Each row is a point on a tangle of strands that fork and nearly touch. The rows are in no order.
Points whose rows are less than 74 apart are linked; no others are. Some points are linked to none.
sipi: [ 16  -3   4   5 -22  28  59   2   8 -59 -45  11 -25 -38 -48   6  63 -22
 -33 -43 -83]
bipe: [ 27   0 -14 -13 -14  28  22   9 -11   7 -12 -12   2  63  13  -1 -56  -3
  -3  27  49]
Ref: [ 32  -2   7 -31 -20  18  34   8  13 -55  -8  38  15  16 -48   8   4 -60
 -23  66   0]
gosiz: [ 58  41 -30   4 -18 -48 -49  56  30  21  14  15  49   7   4   1  31 -32
  15  23 -22]
nozo: [-20   1 -33  14  -2   5 -19   2  18  72 -34  14  33  -8  16   5 -43  46
   9 -11   6]
sazil: [ 43   6  19  -2 -13 -15  -5  11  19 -20  10  33   0  -6 -39  20  18 -37
  -5  56  -3]
gola: [ 43   7  12 -33  39 -24 -17   3 -35 -44  61 -15  32  22  20 -17  12 -52
  10  17  35]
serer: [ 30   7  13   2   2  -4 -28   8  -2  18  22  -5 -27  37 -17  17 -38  12
  15  45  45]
bil: [ 15   2  23  11  13  -8 -35 -17  20  19   5  21  -5 -34 -35  29 -14  17
  18  39  22]
muzom: [-10  -2  18 -15  35 -32  -4  -8 -40 -41  52 -19  37 -11  56 -21  30 -36
  -4 -22   2]
Dabuf: [ 26   7  11  11 -34  34  25   8   7   3 -30  -3 -68  45 -50  22 -26  24
 -12  25  13]
fud: [-16  -8   6  10  -6  21  29 -12 -21  -1 -17 -27 -65   5 -11   8  -7  36
  -8 -28  -8]
mosu: [-85 -33   4 -19  37 -14 -65 -29  10  10  46  15  42 -55  63 -30 -11  10
  24 -25  16]
Teba: [-34 -14  -7  31  21 -15 -29 -30  31  41 -19  23  31 -89   1  15  15  29
  10 -38 -24]
Dula: [ 37  24  37   4  29 -46 -38  11 -15 -25  66 -16 -25   7 -13   5  29 -22
  13  27   8]
Degep: [ 39  41 -29  25 -12 -45 -51  47  32  52   2  16  41  -6   3   4  24  -3
  18  13 -29]
vugid: [ 35  16   2  -3 -23   6  44   8  -2 -57   8   6  16  21 -22  -5  33 -61
 -31  22 -30]
guso: [-46 -34  19 -10  31  11 -43 -38   7  15  13  10 -11 -34   1  11 -52  38
  33  18  59]
tugu: [ 45  25  -4 -11  18 -31 -28  16  -6  -3  35   3  42   1  17  -7  11 -30
   8  21  15]
pes: [-21 -39  46 -27  32  10  49 -59 -46 -75  24  -4   2 -15  -1 -11  -1 -30
  -9 -18  20]
dib: [ 23  20 -44  15 -62   8  33  36  20  30 -40  -3  22  41  -1  -3  14 -13
 -18  -3 -44]
sutil: [ 50  16 -16 -19  -7  -9  -1  16   3 -11  10   6  45  29   4  -1   7 -41
  -3  29   8]
fufop: [ 35  -9  22 -26   6  17  23 -12 -25 -52  18  -7  12  40 -11  -5 -24 -41
   0  36  39]
pevok: [ 18  14  -8   5  19 -34 -53  13  24  43  11  28  53 -32   7   9  -1   1
  25  15   3]
zim: [-11   9 -22  31 -24  15  23  12  -6  56 -50 -26 -37  18   8   4  -8  50
  -9 -45 -33]
tas: [-39  11 -24  15  24 -16 -44  17  10  55  11   8  39  -7  45 -11 -21  35
  22 -18   9]
pimuk: [  6   1 -37 -16  13   9 -25  -4  10  47 -21  20  76  -6  28  -8 -54  11
  15   7  33]
guni: [-107  -38   -4   11   24    0  -48  -38   17   27   12   12    9  -79
   44   -9    8   31   13  -52  -14]
tov: [  9  -3  25   3  15 -13   4 -22 -15 -15  19   0  -8 -10  -9  11   4  -4
   2  16  11]
veru: [  1 -25  20 -22   2  43  79 -33 -32 -64 -27 -10 -18   1 -32  -8   7 -20
 -26 -33 -12]
Kikul: [ 19   5 -21  11 -17  -1 -31   0  45  59 -33  32  23 -22 -24  26 -25  29
  16  22   1]
lem: [-26 -22  11   1   6  21   1 -28  -6  27 -22  -3 -28  -5  -7  11 -49  45
  14   1  36]
sabu: [ 11  13   9  34  -9 -20  23  -1  -6   3  -7  -3  -2 -22  -6   4  52  -6
 -18 -41 -57]
gedab: [-54 -47  22 -19  24  12  46 -47 -45 -49   5 -19  -1 -32  28 -18  13  -8
 -24 -65 -17]
sav: [ 21  23 -30  38 -52 -19  20  40  23  31 -31   1   2  17  -8   0  32  -4
 -11 -13 -62]
tize: [ -1  38 -12  14  25 -50 -73  49  -2  43  52 -20  -1  33  39 -13   4  25
  35   1  13]
fizal: [ 29  -4  38   1  -7  14  17 -11  -1 -28   4   3 -50  19 -54  14 -20   0
   3  46  26]
vanom: [ 28  32  -5   4  35 -42 -76  44  -1  28  54  -7  -5  25  13  -7  -4   4
  35  19  28]
Sasa: [ 32  26 -44   7 -39  -2  18  35  11  30 -19 -10  40  45  26  -6  -3 -18
 -10   4 -20]
Mus: [ 19  11  22   8 -21  22  45  -2 -17 -40  -5 -14 -65  24 -46   6  15   0
 -14   3 -18]
vugo: [ 19   9 -21  -6 -48  15  47  16  24 -11 -41  10  19  17 -20   2  28 -44
 -35  14 -48]
vidil: [  0 -10  -9  14 -13  20   2 -13  33  38 -56  25  -9 -44 -36  25  -9  41
  -1 -10 -11]
Vupu: [  4  20   0  -3  17 -13  -3  15 -38  -3  38 -33  -1  45  43 -12  -9  -3
   7  -4  23]
Gitom: [ 31  10 -33 -23 -57  -8   0  50  49   3 -30  33  22  39 -30  11  14 -45
 -17  74  -5]
gabaz: [-31   5 -32  24   3  -4   7  -3  -1  58 -25  -2  45 -25  37 -11   4  29
  -8 -60 -45]
Bamo: [ 10  -9  18 -35  41 -20  -7 -15 -42 -49  54 -10  44  -3  33 -18   8 -41
   1   0  29]
dukil: [-18   2  46  29  22 -34 -11 -25 -17 -11  28  -5 -42 -45 -11  14  47  12
  -4 -23 -17]
rik: [  5  17 -14   4  -2   4 -19  25 -13  43  -1 -27  -8  71  29  -6 -60  34
   8   8  45]
Boto: [ 34  29   5   5 -17   0  39  22 -18 -43  24 -17  10  44   4  -7  28 -48
 -22   5 -24]
rufiv: [  7  18  12  19  -7   7  60   0 -32 -36   2 -31 -27  21   7 -10  40 -15
 -27 -40 -45]
tipo: [ 41  32 -14   7 -43   8  31  42  -6 -12   8 -23 -12  85  -1  -3   8 -35
 -17  28  -4]
zoko: [-43  -1 -21   4   8   3   2  -2 -13  39  -7 -18  17   8  48 -13 -21  31
   2 -38   2]
buso: [-83 -61  11 -26  15  42   8 -53 -14  -4 -20 -17 -44 -39  18  -4 -28  43
  10 -46  24]
losol: [ -7 -20  26 -14  18  24  61 -39 -30 -57 -17  -2 -15 -36 -16  -2  24 -13
 -31 -42 -25]
supe: [-111  -67   12  -23   15   28  -29  -55    4   -2    9   -8  -42  -63
   31  -10  -16   36   16  -46   13]
Fatov: [ 18  -2 -15  -1 -29  23  67  -8  -1 -27 -36   7  22   2 -11   0  27 -40
 -36 -13 -43]
Dinuz: [  9  14 -12  41  -9 -23 -43   8  44  68 -24  22   8 -28 -13  20  -8  38
  23   3 -14]
kuz: [ 18 -21   0 -35   7  33  26 -19 -29 -15  -4  -9  20  52  13  -6 -63  -9
   4  30  64]
ketip: [  2 -30  36  -2  25   5  -8 -51   9 -27  -2  26 -15 -62 -45  30  -3  -1
  12  25  28]
pino: [-58   5 -15  28  23 -25 -47   5  22  65   6  10  31 -39  34  -1  -8  49
  24 -28 -13]
pepo: [ 24  39 -21  41 -40 -30  12  40   0  40  -3 -18 -11  30  12  -1  29   0
  -8 -14 -50]
mosen: [-66 -38   1 -35  44 -10 -39 -36 -14 -12  39   6  60 -41  67 -31 -20  -5
  13 -26  29]
fezis: [-95 -25  10   6  37 -16 -84 -22  34  28  45  20  17 -63  38 -11  -9  23
  37 -17  13]
nibam: [  5  -3  37   0   7   6  31 -11 -38 -33  25 -35 -55  35 -10  -1 -11  -2
  -1  10  28]
dorig: [-36  25 -33  17   7 -18 -36  38   2  64  12 -13  32  24  59 -22 -22  44
  13 -32  -6]
pevet: [ 29  11  26  18   1 -23  -8  -3  10 -11  13  17 -19 -14 -33  18  21  -6
   4  26  -7]
Gezi: [ -4  17 -34 -24  53 -30 -82  43  -8  14  55 -11  48  22  69 -46   0  11
  27 -23  32]
tepe: [-15   5 -28   7  10  -9  -4 -16   8  48 -20  15  71 -39  34  -7  -5  15
   1 -27 -18]
muriz: [-32 -13  12  -9  44 -25 -40 -23  -2  13  26  19  49 -54  29  -1  -2   3
  14  -5  23]
Ruma: [ 27  25 -29   9 -62  16  40  43  11   3 -30  -8  -7  74  -9  -1   6 -27
 -25  18 -23]
tavup: [ 16 -19   8  -4 -23  49  20 -16  22  -6 -57  23 -58 -13 -67  29 -18  29
  -4  20   9]
Vorid: [ 30  -8 -34 -24 -22  16   4   4  27  26 -39  32  71   2  -2   2 -35 -17
  -5  38  17]
mulib: [ 24  -3  32  -9  10  -3  24 -19 -25 -48  24   3   5  -1 -10  -5  14 -39
 -10   9   2]
gigu: [ 14   2  37  -1   8   5  51 -18 -35 -64  25 -12 -30  23 -12  -4  20 -38
 -18  -5  -6]
kaz: [ 17  16  -5  30 -21  -9  -6  16  13  40 -16  -7 -19   9 -14  10   0  23
  -1   1 -19]
Nipe: [ -6   2  17  -1  19 -16  34 -13 -42 -31  33 -26  20  -4  33 -18  32 -31
 -25 -33 -18]
Vufe: [-46 -21  10  13  19  18  19 -22 -12   0 -44 -27 -58 -51   4  10  35  41
  -7 -89 -39]
Naz: [ -9  -2  -8 -31  52 -19 -76  17  -8  11  48  -6  19  11  36 -21 -33  10
  33  14  63]
nam: [-11  15 -29 -12  24   0 -39  34 -14  33  24 -23  16  60  52 -24 -54  27
  22   2  52]
zev: [ 36  25  33  19  21 -52 -37  13  -3  -6  51   0   5 -21  -2  11  38 -20
  15  12  -8]
nali: [-48   6 -24  32   5  -6 -36   3  25  78 -21   8  12 -25  13   6 -27  60
  20 -31 -14]
varu: [  6  15  -1  24 -16   0  24   2   0  16 -24  -5 -24  -8 -10   7  28  19
 -12 -27 -41]
sifam: [ 32   6  20  11 -30  -9  10   2  36 -29 -12  35 -43 -24 -76  26  44 -13
 -10  45 -39]
tena: [ 42  25 -29 -21  27 -12 -50  45 -17  11  34 -30  16  73  35 -23 -26  -8
  24  14  57]
Fesa: [-51   2  18  20  18 -26 -62   6  -4  28  51 -22 -61   6  26   1 -13  40
  28   5  21]
munos: [ 10  10 -40  -3  -9  10  -4  12  13  56 -31  14  60   8  27  -2 -36  15
   2  -3   4]
pego: [ 26  36 -10  38 -14 -50 -32  22  20  46   9   6  12 -12  -1   8  27   8
  16  -1 -35]
giziz: [ 26   9  18  -9 -38  20  32  20  22 -58  -9  23 -48  29 -76  14  28 -35
 -24  63 -18]
zaz: [ 66  11 -24 -36  -5   3  11  21  -1 -46  20  -2  55  46  13 -13   7 -69
  -9  41  20]
Daf: [ 35  18 -28 -11  13 -31 -19  16   4   8  10  13  88 -16  40 -11  21 -38
   4  -9 -13]
Zatol: [ 14   8 -24  -5 -53  39  65  20  14 -38 -37   3 -10  53 -32  -5  24 -44
 -41  18 -41]
runi: [  5  -6 -21  13 -23  12  27  -8  33  23 -68  27   9 -61 -29  17  31  15
 -12 -36 -52]
nonun: [ 27  11 -16  11 -48   2  31  18  27   5 -38  18  -5   7 -36   9  21 -12
 -18  23 -35]
siba: [-12  -3  -8  25   1 -11  -4 -19  29  28 -37  26  31 -76 -16  18  31  18
  -9 -32 -43]
raruz: [ 43  -2 -29 -28 -30  21   1  19  23   6 -27  20  41  36  -1   5 -40 -29
  -6  51  36]
lagov: [ 37   0 -12 -23 -32  39  48   8  -1 -30 -15  -4  13  62 -14  -5 -32 -40
 -16  44  21]
zokil: [ 27   4  15 -15  -2  27  62 -10 -34 -75  25 -14   3  45 -14 -12   8 -58
 -19  15   0]
nesa: [ 21   8  -6  17 -37  -6  12   3  37  12 -43  23  -1 -38 -40  21  31   5
 -15  -1 -48]
guz: [ 13   1 -27  -3 -38  39  42   1   8  24 -56  -7  -5  39  -1   5 -37  19
 -18  -5   1]
Refup: [ 47  37 -41   4 -28 -15 -22  54  22  36  -5   1  50  50  15  -7  -6 -18
   9  19  -9]
Pofa: [ 25  22   3  24 -21  -8  48   9 -27 -24  16 -26   7  27  14 -15  45 -34
 -26 -20 -45]
Maril: [ 23  14 -21 -13 -60  21  48  36  19 -51 -18   4 -10  62 -40  -5  29 -65
 -38  60 -22]
fom: [  3   2   7  41   8 -19 -34 -11  29  39  -7  20 -20 -48 -29  29   1  29
  18   9  -1]
boba: [ -2 -33  24  -9  16  15  -7 -48  11 -11 -16  24  -4 -38 -35  22 -38  16
  16  37  43]
Pizep: [-32 -42   9 -26  28  19 -26 -32 -13   8   8   0  -2   7   8   7 -76  32
  31  29  80]
Vok: [ 52  42  -6   9 -18 -28 -29  54   4  27  19 -12 -20  67  -1   8 -10  -6
  12  39  18]
tav: [ -6  -4  37   3   6   4  49 -22 -53 -51  27 -35 -59  22  -7  -8  10  -4
 -10 -18  -4]
vafip: [-95 -17   2  29  29 -18 -71 -15  27  42  22  16   1 -70  34  -5  10  45
  25 -38  -9]
tis: [ 29   7 -17  -8 -61   5   7  41  51   4 -38  33 -20  37 -54  22  -2 -22
 -18  76  -5]
kenad: [ -2 -15 -28 -42  38   5 -39  -3   3  28   8  17  77  -7  38 -14 -54  10
  27  17  59]
Vab: [ 22  22  -9  28 -32 -22  36  10   9 -12 -20   2  12 -21  -8  -1  69 -33
 -31 -31 -79]
rubog: [ 11 -16 -16 -27 -46  29  35   9  47 -17 -65  52  -1 -16 -60  17  13 -18
 -32  43 -24]
Zul: [ 17  -8  -3 -42  28   0 -20   2 -30 -15  33 -12  37  31  35 -18 -34 -20
  17  19  55]
somod: [-75 -54  38  -3  21  12   2 -50 -20 -40   0 -17 -67 -72  -3   2  21  31
   6 -50   5]
Zifam: [ -2  38 -17  41 -16 -31   4  28 -16  44  11 -29  -9  34  32 -10  20  16
  -1 -37 -40]
Bot: [ 31   1   6  -4 -38  24  23  10  10 -16 -23  10 -40  43 -52  11 -18  -7
  -8  48  12]
zegor: [ 24   2   6  -6 -43  -5  22  33  38 -35 -22  40 -33  -3 -76  18  47 -40
 -24  59 -36]
Zela: [ 12 -32  24 -23   7  37  49 -47   1 -65 -40  31   0 -66 -56  11  19 -14
 -20 -11 -18]
tedo: [ 17  19 -33 -16  38 -28 -73  28  27  38  16  22  74 -13  27  -9 -19  11
  33  11  23]
Vori: [ 13   5  31  20 -19  17  32  -5  -3 -26 -22  -8 -79 -10 -47  17  23  28
  -5 -16 -24]
mup: [ 37  19 -35  -7 -19 -15  14  15  14   7 -10  15  78  -8  19 -10  29 -46
 -14   3 -36]
zaf: [-82 -43  15   1  25   7 -60 -44  12  18  25   7 -20 -55  16   3 -29  36
  31   2  38]
Saz: [-26  25   6  34  12 -39 -72  34   7  48  51 -15 -34  19  24  -6 -10  41
  26  -1  12]
derod: [ 13  42 -26   8  26 -46 -47  46 -21  16  48 -23  28  31  59 -30  27  -3
  15 -21  -8]
Tun: [ 18   1 -29 -16 -64   5  20  36  65   5 -58  46  -6   2 -59  15  20 -27
 -23  57 -27]
ronuz: [-29  -5   4  19  25 -18 -31 -24  12  26   8  17  28 -54  14   8   3  18
  13 -13  -3]
Mobat: [  6  -1   6  13 -22  40  38  -4  -7  -2 -42 -23 -70  30 -28  11 -22  37
 -12 -15   3]
duti: [ 57   2   9 -37  25  -2 -11   0 -19 -48  38  -3  29  30  -3  -4 -13 -50
  10  46  46]
luset: [-18  21   6  40  23 -44 -80  19  26  50  32   6  -1 -33  -1  14  11  39
  38   9   3]
varof: [  1  37 -36  13   8 -32 -33  45  -5  47  27 -22  37  30  54 -22  -1  16
  13 -24  -6]
Supa: [ -19   16   -4   19   40  -36 -105   29   29   50   46   11   19  -17
   18    2   -7   30   49    9   24]
vomez: [ 17  -2   7  -7 -12  36  75 -14 -15 -55 -22  -1  -8   8 -21  -6  29 -36
 -38 -16 -37]
derap: [ 18  -8 -10 -35  39  -9 -31  -9 -14  -7  26  13  60  -3  32 -11 -35 -15
  27  19  49]
zis: [-63 -34  20 -29  39 -19 -24 -34 -30 -21  48  -8  35 -32  63 -26   1 -13
  -4 -30   8]
Pubu: [-106  -50   17   -5   17    7  -48  -53    2  -10   38   -6  -39  -65
   39  -15    6   24   11  -47   -8]
binev: [  9   6  12  25   8 -32 -10 -13   5   1   9  16  25 -53   1  10  36 -10
  -4  -9 -30]
roz: [-11 -14  -8  13  -9  30   7 -12  29  25 -74  11 -36 -57 -37  29   8  62
   6 -47 -23]
kir: [-50 -53  56 -25  31   6  26 -59 -52 -61  31 -12 -21 -27   6  -9  -5  -8
  -1 -21  27]
Kesi: [ 23  13  12  24 -25  -3  43   3  12 -39 -19  11 -16 -27 -39  -2  70 -30
 -36 -20 -80]
ninik: [ 39   9  -6 -12 -26 -28   0  21  36 -21  -5  38  50 -18 -27   5  48 -61
 -17  45 -33]
bok: [-28 -12  -8   8   2  32  21  -4   9  27 -63 -14 -37 -44  -7  15  20  48
  -4 -76 -36]
gebu: [ 29  -6   9 -20 -21  34  60  -5 -26 -57   7 -12 -12  58 -23  -7 -22 -43
 -14  32  24]
sofo: [-55  -9  -1  23  13 -13  -5 -18  -4  33  -1 -12 -10 -42  26  -6  26  31
   1 -50 -28]
neras: [-22  11  -3  -9  55 -31 -98  22   7  26  56  -3  19  -6  34 -17 -15  18
  40   9  40]
fad: [ 10 -26  19 -29  21  10  30 -41 -23 -35  -3  10  36 -14  -1  -1 -22 -25
   2  12  25]
kupo: [ 22  -8  28   7 -24  31  18 -12  14 -27 -37  10 -85 -18 -81  31   7  29
  -4  15  -5]
fida: [ -6 -29  23 -20  20  24  53 -46 -33 -55   6  -2  30  -9   6 -14  -2 -37
 -17  -9  14]
mun: [ 33  17   4   6 -33  28  42  23 -24 -20   6 -32 -31  88   0  -5 -21 -16
 -16  22  15]
Fonif: [-23 -36  22 -21  11  28  32 -38 -32 -19  -3 -17 -30  23  -9   2 -48  10
   3   4  56]
bugip: [ 28   3 -25  -1 -45  26  21  19  24  36 -46  10   1  51 -13  15 -47   6
 -13  33  15]
nis: [ 12  -9   1 -10 -15  33  43  -3  29 -39 -67  30  -4 -62 -56  14  45 -12
 -32 -28 -60]
Zuv: [  3  -7 -19   8  -4  12 -11 -14  37  45 -46  32  35 -50 -14  16 -17  25
   5   0  -6]
rop: [ -7   1  -5  16  -7  18  48 -10 -11   7 -42 -19 -24  -7  -1  -2  24  14
 -21 -54 -47]
Lom: [-70 -42  18   8  32   7 -35 -46  12  13  -1  17 -17 -73   4  12  -7  33
  17 -19  23]
Vub: [-28   7  -1  34  -5  -7 -33  12   7  57  -2 -11 -49  18   5  15 -34  65
  28  -3  26]
Limi: [ 13  18  13  16  27 -47 -51  10  11  15  42  15  31 -33  10   7  28  -8
  20   9  -3]
bef: [-91  -6  -7   4  23 -16 -59   2   5  37  47  -7   5 -24  71 -30  -5  33
  19 -39 -14]
vev: [  0 -11 -15  -3 -11  30  31 -20   5  23 -48   0  -2  -4  -1   4 -30  26
 -15 -17   5]
sapi: [-18  17 -14  37 -18   0 -11  20   5  64 -21 -19 -42  24   9   5 -18  66
   8 -22  -6]
Vum: [ 21 -34  22 -18   9  35  35 -47  10 -42 -29  36   5 -52 -51  21  -8  -7
  -8  12  11]
miri: [-22   8  17  19   5 -13  46 -10 -43 -22  15 -35 -16  -8  30 -16  44 -11
 -29 -57 -45]
Raro: [-26 -22  29  30  14   3 -19 -26  18   6 -10   6 -71 -52 -42  32   7  55
  18  -6  16]
mavu: [-41   3 -32  -5  12  -4  -2  16 -29  40  16 -26  37  32  81 -32 -34  18
   0 -41   5]
niten: [  1   3 -10   4 -11  25  22   7 -26  20 -14 -28 -16  68  22  -7 -51  17
 -10   4  31]
nese: [  8  31   1  37 -26  -6  23  22 -21  20  -5 -37 -64  53   2  -3   3  26
  -6 -18 -22]
zek: [ 17 -14  22  -1  -4  16  35 -24  17 -40 -31  25  -4 -58 -49  16  39 -10
 -23 -16 -47]
Mes: [ -4 -23  25   5  17   6 -38 -30  22  19  -5  20 -18 -32 -41  36 -41  30
  27  44  54]
sonog: [ 47  30   8   4   1 -12 -26  43 -19  10  41 -32 -32  73   3   0 -22  -2
  17  29  39]
nup: [-68  15 -21  12  32 -34 -73  34   2  42  53 -15  16   0  69 -33  -3  39
  33 -28  -2]
Tatag: [-22 -38 -11 -19   5  54  35 -36   0  21 -65  -1 -16 -24 -16  11 -38  46
   1 -28  18]
gonu: [-41 -48   7 -19  18  47  21 -47   0  -1 -50   1 -26 -47 -23  15 -39  47
  11 -23  41]
kov: [ 51  21  -4   0 -18 -12 -18  23  25   1   3  15  12  12 -13  11   8 -25
   5  42   2]
rovam: [  2 -18  52  -2  28 -20  -4 -40 -10 -33  27  12 -20 -43 -29  16  10  -9
   9  18  17]
vuva: [ 18 -11 -15 -34 -40  25  39  11  38 -45 -38  49  12   5 -56   7  12 -53
 -36  57 -15]
Dar: [  7 -21  21 -15  -3  40  47 -28 -18 -40 -19  -5 -35  19 -34   5 -42   4
  -7  12  35]
rador: [ 40  24 -42 -11 -55 -15   5  53  33   8 -22  14  35  47  -4   0  19 -46
 -15  48 -22]
sipig: [ 26  -5 -28 -26 -41  38  35   8  24  -1 -42  17  22  52 -14   2 -42 -23
 -22  40  22]
niro: [ 25   5 -12  -9 -43 -12  27  27  41 -26 -29  45  21 -16 -45   2  63 -58
 -39  38 -53]
Tam: [ 24  16   3  -6 -37  -1  42  19  21 -66  -2  30   5  -2 -48   2  53 -67
 -37  40 -46]
lote: [ -5 -19  16   2  13  17  41 -30  -7 -32 -36   8 -16 -56 -28  12  39   1
 -22 -44 -41]
Tope: [ 16 -21  52  -8  19   8   0 -26 -19 -33  25  -4 -54  20 -41  14 -28  -1
  14  43  58]
nelen: [ -6  -5  -3 -17  27 -11 -15 -16 -10  10  14   1  49 -18  31 -10 -21  -2
   6  -2  29]
rez: [  9  17 -30  -3  11 -19 -17   7   6  34   0  16  88 -17  36 -12  -4  -6
   6 -11  -8]
zab: [ -7   0  20  -8   8   1  22  -2 -49 -24  37 -37 -21  53  27 -10 -22  -4
   8  10  39]
buru: [ 32  20   5   1 -44  10  40  31   5 -50   7   0 -41  59 -47   1  22 -52
 -29  55 -21]
Dagem: [ 52  30   6 -10  20 -34 -57  36 -14  -2  53 -24 -18  51   9  -4  -4  -8
  26  32  38]
kodiv: [  9   2  -3   8 -23  27  62  -4 -28 -20 -11 -24 -15  45   1 -10  -8 -10
 -20 -14  -6]
kap: [-54 -38  27 -11  26  37  22 -35 -22 -31 -31 -30 -73 -54  -2   2  19  35
  -3 -74 -12]
Zati: [ 20 -15  -5 -45  22  15  17  -8 -38 -28  21 -23  35  54  38 -20 -50 -23
  13  17  69]
raner: [-35   6 -19  30  -7 -10  12  -1   0  46 -28 -16   0 -27  21  -4  23  34
  -8 -62 -49]
Lapak: [-23 -12  17  15   8  13  39 -26 -25 -16 -17 -24 -46 -22  -7   5  23  25
  -9 -41 -24]
Rapa: [ 33  33 -11 -13  35 -40 -49  25 -20  -1  52 -16  40  13  46 -16  16 -24
  13   0  16]
fedub: [-18   1 -13  -7  19  -9   8   4 -34   6  25 -30  24  34  63 -27 -12  -1
  -1 -19  10]
kevu: [-61 -44  34   5  30  10 -14 -53   2 -16   0   7 -37 -82  -6  17  17  33
  12 -34   6]
fodi: [ 25  28  -9  10 -14 -20   5  15  -1   7   6  -5  37   7  17  -5  26 -25
  -9  -6 -36]
tiku: [ -6  11  11  12  15 -26 -37   7 -10  20  36  -8  -7  -4  14   4  -6  12
  17  10  18]
paf: [-86 -25   8  -4  34  -9 -82 -16  10  23  53   4 -11 -27  35  -9 -18  27
  36  -3  34]
kiliv: [-53 -52  16 -20  17  47  26 -45 -15 -17 -33 -16 -66 -28 -18  11 -37  50
  14 -27  38]
zopop: [ 45  38  -9   9 -18 -40 -11  38   7   2  17   6  35   0   3  -5  43 -46
   3  15 -33]
vonal: [ 18   4  16  -2 -23  43  69  -5 -20 -73 -16  -7 -59  32 -57  -1  15 -26
 -28   7 -24]
Sunib: [  5 -17  43 -23  29  -7 -25 -18 -23 -21  47 -18 -38  19 -16  12 -42   1
  30  43  72]
Buku: [ -3  15 -29  17 -26  28  33  10  -7  46 -45 -26 -24  50  14   1 -29  38
 -12 -28  -4]
mepad: [-53 -36  21 -23  33  -5  16 -45 -39 -29  24 -16  18 -44  41 -17  16  -7
  -9 -49  -6]
mut: [  2  21  13  35   4 -19 -56  21  19  52  13  -1 -41  12 -18  27 -18  49
  29  23  16]
sero: [ 16  13 -10   4 -38  54  80  16  -7 -51 -33 -17 -44  50 -39  -6  23 -29
 -38  -8 -45]
kurur: [-35 -42  40 -25  22  11  24 -48 -43 -37  27 -21 -25   4   7 -12 -27  -1
   7 -10  47]
nila: [-41  16 -19 -14  41 -34 -74  36 -13  15  70 -25  23  11  76 -47   3  16
  17 -25  11]
kar: [ 42  22  26  -7  26 -35 -15  14 -33 -39  63 -21  -6  25  12  -9  24 -40
   4  16  13]
finum: [ 16 -19  27 -14 -12  49  62 -26 -22 -68 -22   3 -52  18 -60   9 -15  -9
 -14  14   8]
Soke: [-29  -7   1   3   9  -2   9 -20 -17  17   0 -12   5 -14  31 -11   1  12
  -8 -37  -6]
Mede: [ 20  -7 -33  -9 -32  18  20  -3  30  26 -57  29  46  -7  -5  10 -21  -5
 -12  13 -14]
Dob: [-104  -28   -7    0   16   -7  -47  -23    3   28   25   -7    9  -46
   64  -28    5   30    9  -66  -28]
Zibi: [ 51   5   0 -39 -11  12  20  12   3 -58  14  16  37  35 -16 -10   7 -79
 -12  61   9]
fer: [ 38  35 -11  28 -26 -26 -24  38  14  41   4  -4 -10  43  -4  10  -1  14
   8  17  -7]
Lar: [ 20   2 -24 -36  37  -7 -63  28 -14  14  36 -17  17  51  36 -25 -51  14
  31  18  76]
dife: [  2  38  -8  43  -1 -48 -30  33  -4  39  23 -14   3   3  28  -6  23  16
   8 -23 -31]

A fork is a point with three links. Follow the links from the first point to the second and name the forks in between, in order.
zoko, fufop: gigu gebu
tavup, sabu: vonal Zatol vugo zek
nozo, lote: derap vugo
ketip, Teba: tov sutil derap

Follow the links from the first point to the second, and from the first to the third. Name the last point that the two ways share.
Dagem, derap, Vum: zek
zaf, derod, guz: tov
nonun, tugu, kuz: derap
Pubu, vuva, zim: guz
Daf, Buku, varof: gigu

A fork is a point with three links, a tip a point with one. Leave the first point through the second and follow the links. Name the first fork or tip that comes.
niro, Tam: gola
gola, Bamo: ninik
rez, Daf: dib
Tope, fizal: varu
tugu, Rapa: derap
bok, roz: tov

Name the points in between on the shortest way along the links from the first point to the second, in order.
zev, vuva: Dula kar gola duti fufop gebu zokil gigu mulib tov pevet sazil kov sutil zaz Zibi Ref
dib, zokil: sav pepo Zifam dife pego Degep gosiz zopop fodi mup Daf rez tepe gabaz raner sofo Soke zoko mavu fedub Vupu zab nibam tav gigu
Mobat, Zul: fud Lapak rop varu sabu Vab Kesi sipi nis zek lote losol veru vomez Fatov vugo nonun nesa runi siba Teba ronuz muriz nelen derap
kevu, ketip: somod kap Vufe bok roz vidil Zuv Kikul Dinuz fom bil Mes boba
